Points, in no order, along strands that fork, close into loops and pass close to each other.
Points whose rows are less than 98.5 apart are linked; no others are.
Tarar: [ 12  32  46  13  -8 -17  -9   7  -8   1  -3   3 -10 -15 -20 -17 -33 -29
  16  -2 -29  -4  26]
Gab: [-46 -55 -93  30 -59   3  40 -63  27   9   4   6  -2 -12  51  13  31  29
 -16 -47  25  17 -24]
bik: [ 17   1  -6  25 -10   0   4  12 -14  15 -14 -33 -40 -10 -23   7  29  38
  -9 -25  21 -13  35]
masin: [ 28  44  24  -8  -1 -23 -17  24 -31 -21 -11  13 -32 -49 -26  -9  45 -45
  -3  -7  -2  -9  40]
Ponok: [  9  39   6 -33  22  13 -12  14 -43 -49  -6   3 -19 -10 -43  11  39 -43
  -3   9  -5 -15  31]
zitiz: [-11  -7 -30 -16  18 -52 -40   3  -1   4 -36  48   9  46  29 -12  34 -64
   5 -12  15  36  -5]
resu: [-34 -33 -63  16  37   4  55 -34   5  -4  -2   1  24 -15 -14  20  32   6
  -6  11  19  31  -7]
fut: [ 62   3   6  -6  22 -13 -43  -3 -74 -27  -8 -18 -48  10 -29 -30  24 -25
   9 -13  -5  33  30]
Votoz: [  9  -4  51  23   5  32   8 -10  -5  -7  21 -26  22   6 -14 -26 -51  27
  30 -23 -13  16  -3]
Mave: [-22 -22 -34  -3 -19   6  -5 -45 -18  -8  -1  -7  -9  62   7 -13  11   9
  10 -15   8  47 -37]
Mevus: [ -1   9  -7  13   7  48  46 -14  21 -28   9  -8  -2  -8 -32  17 -21  56
   7  19  15 -28 -25]
gemu: [ 66  60  30   5  37  49  29  48  22  -2   4  24   1 -29 -29   0 -42  -4
   3  32   8 -36  38]
folo: [-46 -29 -65  12  24 -37  38 -42  46   4  -7  19  27 -31  18  16   7   0
   9  10  23  36  -5]
kuliz: [ -17  -24 -112   -2  -13  -35   -4  -32   35  -10  -37   26  -17   32
   -1    4   70  -12   -9  -27   35   14   14]
mima: [-12   6  44  31 -23 -13   8 -11  35   7  41  -6  44  16  15 -14 -51  -3
  -1  20 -19   7 -57]
zuk: [ 30 -27  61 -24  38  74 -16  32 -12 -25  32 -16  40  18 -22 -20 -81  10
  11 -10 -35 -33   7]
Budi: [ 17 -11  86  -2   1  -2  -7  39   7  32  29   6  19  14  25 -27 -70 -10
   2   5 -21   3 -10]
tuma: [ -5   4 -21  24 -38 -36   9   1 -13  25 -11  -5 -44 -30  -9   7  56  -5
  -5 -16  14   6  49]
vefes: [ 18  10 -53 -21   1  13  -3  21 -32 -22 -12  10 -56  -8 -39  31  54  12
 -26   0  19 -47  18]
Bebil: [-55 -22 -46   6  30 -34  12 -25  22   7 -11   9  42  -5  18  25 -18 -29
  22  -3   0  13 -11]
Zuli: [ -8   3   4 -28  54 -40 -22  11 -14  -8 -15  24  -9   2 -28   6   3 -54
  18 -23   1   8   9]
bimo: [-29  -1  37   9  -4 -55 -39  -3  28  40  32  20  34  13  53 -35 -21 -31
   3  65 -33  44 -19]
kube: [ 20 -10 -28  -6 -15 -13 -20 -22 -47  -6   0  -1 -26  49  -8 -24  18 -29
   9  -3  -8  48 -11]
Gisir: [-50 -37 -62  21 -44 -43  -3 -40  49  43 -30  59  18  29  54 -28  42  -8
 -20 -15  22  41  -5]
metiv: [-14 -14  12  57   3  19  37 -33 -14   9  10 -33  31 -41  18 -13 -17  35
  -7  -8  17   7 -13]
zefi: [-15  23 -18 -32   0  37  47  -8  26 -19  10  -3  -3  -9 -44  36 -11  18
   8  31  -5 -11  -4]
fevur: [-55  -8   3   2  23 -14  -1  -6  22  10  24 -11  56  -4  13  14 -55 -39
  30  -2 -19  12  -5]
Logur: [ 23  25  13  29  -7  38  16  11 -12  13 -21 -28 -17  -2 -22  -2 -22  54
   3 -26  11 -21  30]
zizo: [-13 -13  32 -46   2  -1 -17  14  -4   5  -1  -5  10  53  12  -1  17 -33
   5   5  -3  63 -10]
salez: [-34  37 -31  -4 -24 -58 -23 -29  24  -7 -32  25   0 -13  17   2  40 -74
  15  17 -22  12  21]
kal: [-45 -43 -64  19 -42 -31  12 -47  33  17 -14  27  -5  14  37  -4  27  20
 -10 -29  18  27 -19]
kipu: [-17 -29 -38  44 -27   9  12 -18  -3   7 -24 -59  22  -6  39   9  44  56
 -30 -35  40   2 -26]
zedop: [  5  -2 -21   6  25  48  -8  -9 -35 -28  -4  -5 -31  36 -60   6  37  68
 -26  28   3 -53 -13]
Fuzib: [   5   -6 -112  -11   -6  -25  -16  -15   -6  -28  -21   19  -43   10
  -21   16   96  -34  -14  -23   36   -4   30]
filif: [-40   5 -42   7 -39 -66  -8 -39  42  18 -40  34 -11 -19  15  -6  58 -38
  -6  15 -23  23  36]
Keta: [  1 -18 -10 -13  23 -35 -20  19  -7   4 -39  -8   4  27   9  15  26   2
 -14  -9  16  -9 -19]
dep: [ 23  -9 -19 -13  25  10 -29  -5 -62 -22  -2  -9 -20  35 -32  -5  12 -13
   5   7  -2  15  -9]
tam: [-39 -16 -37 -19  47  -9 -10 -20   6 -16  -4   7   4  20 -25  10  -2 -38
  33 -17  -3  22  -7]
liv: [-18 -34  30   6   3  38  18 -14 -20  -9  15  -1  22  15 -33 -21 -26  32
   1 -33   0  14 -37]
kazub: [ 78  15  32 -14   2  18 -15  53 -48   0 -12   3 -21  -8   1 -13  -7 -26
  -8  14   1 -24  30]
gif: [ 23  50  35  15 -24  28  16  12  60  -5  20   4  13   3 -29   3 -64  -5
  19  16 -26 -37  -8]
pibin: [ -9  -1 -26  10 -26  35  74 -34  31 -12  -2 -29  10 -49   9  27  -5  67
  -3   1  14 -23 -26]
zinu: [-38  -8   2  28 -15  46  37 -26  29  -5  17  -5  51 -55  26  28 -60  31
  18 -34   3 -36 -43]
Vik: [ 30 -10  60  -2  15 -60 -42  28  -8   1 -22 -19  25  13  29 -32 -24 -37
  -3  12 -39 -12   3]
Mese: [-16   5 -16  13 -52   2  60 -29  57  21  -6 -27   4 -54  34  23  -6  62
  -3  13   3 -13  -2]
sulu: [ 35  -5  18  -6  29  65 -28  11 -46 -38  -2   1 -13  41 -58 -15   5  51
 -21  25 -19 -61  -8]
gosad: [-28  20  53  13 -33   7  23  -6  64  11  47  15  26   6  -7  -2 -69  -6
  21  12 -18 -16 -40]
fupe: [-58 -12  26  -6   6 -40 -29 -12  55  27  32   8  59  26  56 -16 -21 -24
  -5  40  -8  51 -34]
pefin: [-14  -5   2  36   3  67  35 -19 -19   6   5 -45  39 -59  21   5 -18  63
   2 -22  29   5  -7]
geg: [-48 -12  17   0  14  24  21 -12  11   1  29  -3  49 -11   3  22 -64  -7
  25 -23  -9 -19 -31]
veguf: [ 24 -23  75 -24  20  40 -13  48   2   7  35   2  40  17  -5 -18 -65 -12
  -4  -9 -26 -11  -2]
fum: [-41 -40 -53  11 -47   8  50 -51  12  20  17   3  -6 -46  46  24  10  48
  -6 -39  12   9 -23]
bala: [-16   3 -61  21 -53 -66  -8 -17  25  14 -24   2 -32 -15  21   4  75 -27
 -16  -4   3  14  34]
kes: [ -2 -18  33 -22  64   0 -13  27 -16 -15  11  14   6  13 -49   2 -13 -27
  10  -1  -3  -9  -6]
kem: [-12  -8 -22  24 -21 -40  19 -20   8  37  -5  -5  -8 -11  42   4 -13  25
   6   7   7  31 -22]
damu: [ 66  42  14 -11  30  51 -44  19 -67 -44   8   9 -69  -5 -52 -15  37  28
  -3  -4   1 -44  55]
muk: [  2   9  25  20  13 101  13  11   6  -8   4  -5  37  -6 -10  -6 -68  40
  16 -29  -3 -43   3]
tolos: [ -5  14  67   3  -5 -35 -21   4  46  27  59   9  38  22  23 -24 -49 -33
  -4  56 -38  22 -25]
tiri: [ -8 -24  -7 -13   6 -62 -35  15  -6  19 -37   5   8  38  42 -10  20 -31
  -8  -6   3  17  -1]
nafa: [ 24  31  22  -8   5  52   0  29  17 -16  16  13  11  20 -41   5 -52  -5
  17  22 -24 -47 -15]
Foza: [ 43  10  45 -26 -26 -11 -23  20 -53 -14  10  11 -22   3  15 -26  24 -57
 -16  -1 -25  33  24]
saz: [ 19   5  49 -32   4 -22 -15  29 -22   4  -5   7 -11  18  -7 -10  30 -40
 -14  10  -4  26  14]
Dipa: [  2  39 -25 -13 -48 -50   7 -18  22  20   4  15 -29  -3  25  16  -7 -29
  11  40 -15  12  -8]
rebu: [ 14 -18  37  -4  38  86  -9  25 -33 -11  -4 -19  24   7 -18 -14 -50  39
  14 -23 -17 -35  21]
tiz: [ 36  35  48 -47  23  37 -47  20 -64 -69  -5   2 -22  -3 -52 -20  50 -23
 -10   5 -20 -18  34]
kuno: [-33 -29 -26  78 -20  -8  32 -42  15  26 -13 -34  39 -50  43  -7  24  51
 -20 -12  22  11 -15]
Nupa: [-25 -43 -61   6 -28  19  51 -22   6  14  20 -15 -41 -53  22  32   5  77
  -2 -48  29  -4  -1]
buv: [ 55  36  -7   5  -7  52  -9  13 -41 -21  -8 -11 -38   7 -39  -3   3  28
   3  -8   0 -38  38]
zitep: [-76 -25  24  -2  -4   3  15 -21  42  15  21   6  39   7  27   6 -16   7
  17 -21   6  56 -37]
bazo: [  0 -26 -24  -4  17  12   2  -1 -25  -4 -18 -37  15  37  12   6  23  34
 -22  -6  19  -6 -41]
vif: [ 19  22  -3 -28   5 -32 -18  23  -7 -22 -34 -12 -17  18  -4  20  30 -17
 -11   2   6 -42 -16]
folig: [-56 -16   2  17 -15 -32   9 -22  11  54   3  14  11 -32  81  -1 -39  37
  18   5  -3  27 -16]
nipe: [ 36  32 -17  17 -16 -35  -8  18 -25   3  -2  -9 -60 -46 -12  12  74 -21
 -26 -11  26   2  48]
kar: [-12 -28 -63   8  -9  29  37 -11  -1  -1   1 -17 -25 -34 -29  33  24  64
  -6 -24  16 -30  10]
Kize: [ -5 -21 -27  36 -23  -2  -4  15 -22  26 -21 -67 -11   7  10  13  39  45
 -19 -28  31  -1  18]
nazul: [  9 -10 -66   2   3 -21 -26  10 -32   2 -23  -3 -35  18  -4  10  88 -23
 -30 -16  35  -2  33]
Lin: [ -2  15 -29   1 -67   9  46 -13  25  14  -3 -10 -35 -26  -2  21  -1  30
  -4   6   2 -11  17]
Nitan: [ 84  43  53 -14  27  33  -8  59 -18  -9   3  35 -15 -25 -15 -11 -13 -33
 -17  21   3 -25  36]
dop: [ 64  42  48 -36  27  48 -62  22 -81 -72   1  11 -52 -20 -42 -21  69   6
 -22 -11   1 -33  52]
Zerum: [-28  10 -32  -4 -18 -61  -6 -33  40  36  -4  21 -15   0  54   4 -12  -6
  16  39  -2  40 -11]
fizal: [-24 -22 -43  -4 -20 -29  -8 -26  17  13 -22  53  -1  52  29 -16  39 -36
 -13 -10  17  69   1]
Pafet: [ 37   7  47   2  10  23 -11   8 -26 -11   4  -6 -10   9 -43 -29 -40  -5
  29 -19 -28  -5  20]
zuv: [  7 -22  48 -38  31 -49 -64  24  30  -8  28 -12  44  50  21 -10 -13 -56
   5  23 -13  34 -20]
Nadon: [ 16  57  41  -2 -18 -45 -24   8   9  -6  14  17 -16 -16   7 -11 -22 -71
   9  22 -28   4  15]
bef: [-10  -4  47  17  18 -44  12  10  26  32   9  14   7 -21   2  -4 -36  18
   9  13  10  17  -8]
suzof: [ 36 -15 -32  -7   3  -2 -35  23 -60 -17 -15  -5 -41  24 -23  -2  74  -9
 -35  -3  12 -34   7]
Vuzi: [  9 -52  47 -22  22 -42 -46  24  -2   5  -7 -26  53  30  41 -22 -25 -37
   0   6 -37  18 -13]
Poz: [-11  -1  43  -7  40  -1  20  28  16  16  31  11  24  -2 -22   7 -24  -9
  -2  18   3  17  -7]
Sek: [ 43  -2  29 -44  33  46 -37  26 -43 -46   3 -18   9  47 -37  -1 -10   6
 -15  39 -32 -37 -19]
Gomuz: [-42 -41  38   0   8  16  13  -3  -3  16   8 -14  32   6  17 -11 -14  18
   0 -30   6  40 -38]
bem: [  9  68  11 -23 -35 -58  -8 -10  33  -1   8  24 -27 -28  18  12  -9 -51
  31  50 -18   1  13]
Bek: [-11   6 -26 -27 -18   4  49  -3  24  13   9  -2  -9 -19   2  35 -13   7
  10  16   8  -3 -17]
dak: [-12   3  23  34 -12  93  47   2  30  -5   7   7  27 -38  -3   9 -63  50
   9 -41   4 -48 -22]
rafin: [ 40  25  30 -36  -3  22 -17  45 -19 -25  14   2   0  32 -18   1 -39 -26
  -4  19 -28 -39 -19]
vof: [ 27  30  34  32   0 -12  29  13  37  34   6  15 -18 -39  11   1 -62  30
  23   7   8 -11  15]
veviv: [-32  -4  25 -27  24 -31 -17  14  29  19  15   5  36  38  22   1   3 -45
  -2  22   1  50 -22]
torep: [ 10  -4  32 -13  15 -71 -51  29 -27  22 -36   5   4   7  47 -13  15 -55
 -10  -1 -22  -4  14]
rizim: [ 50  62  15  13  11  31  34  27  48  16  -3   3 -11 -46 -13   0 -56  22
  22  22  20 -20  43]
Rir: [  9 -13 -41   2  20  31  -3 -12 -40 -20  -4 -12 -12  37 -30   2  20  24
  -9  24   4 -24 -34]
gabo: [  3  -5 -66 -11   7  32  30   1  -7 -12 -10  -3 -48 -25 -50  37  52  69
 -16   4  22 -54  25]

A piece is all that can be reached along the links. How many separate loops has the piece of each point below (a circle has one, a figure eight two, a Y none), and how many tips (points with one link)?
fum => loops 1, tips 5
rebu => loops 0, tips 3
Votoz => loops 0, tips 2
metiv => loops 1, tips 2
Lin => loops 1, tips 0

How many points has the smallest loop of links through each point below? Write none if it is on no loop.
Lin => 6
bimo => 20
saz => none
damu => 10

A tip is a point with one link. Name the tips that can be reached along the links from each point below, in the order of the rows.
tam => resu, Budi, kazub
filif => salez, pefin
liv => zitep, folig
fupe => fut, Mave, kuliz, Foza, vif
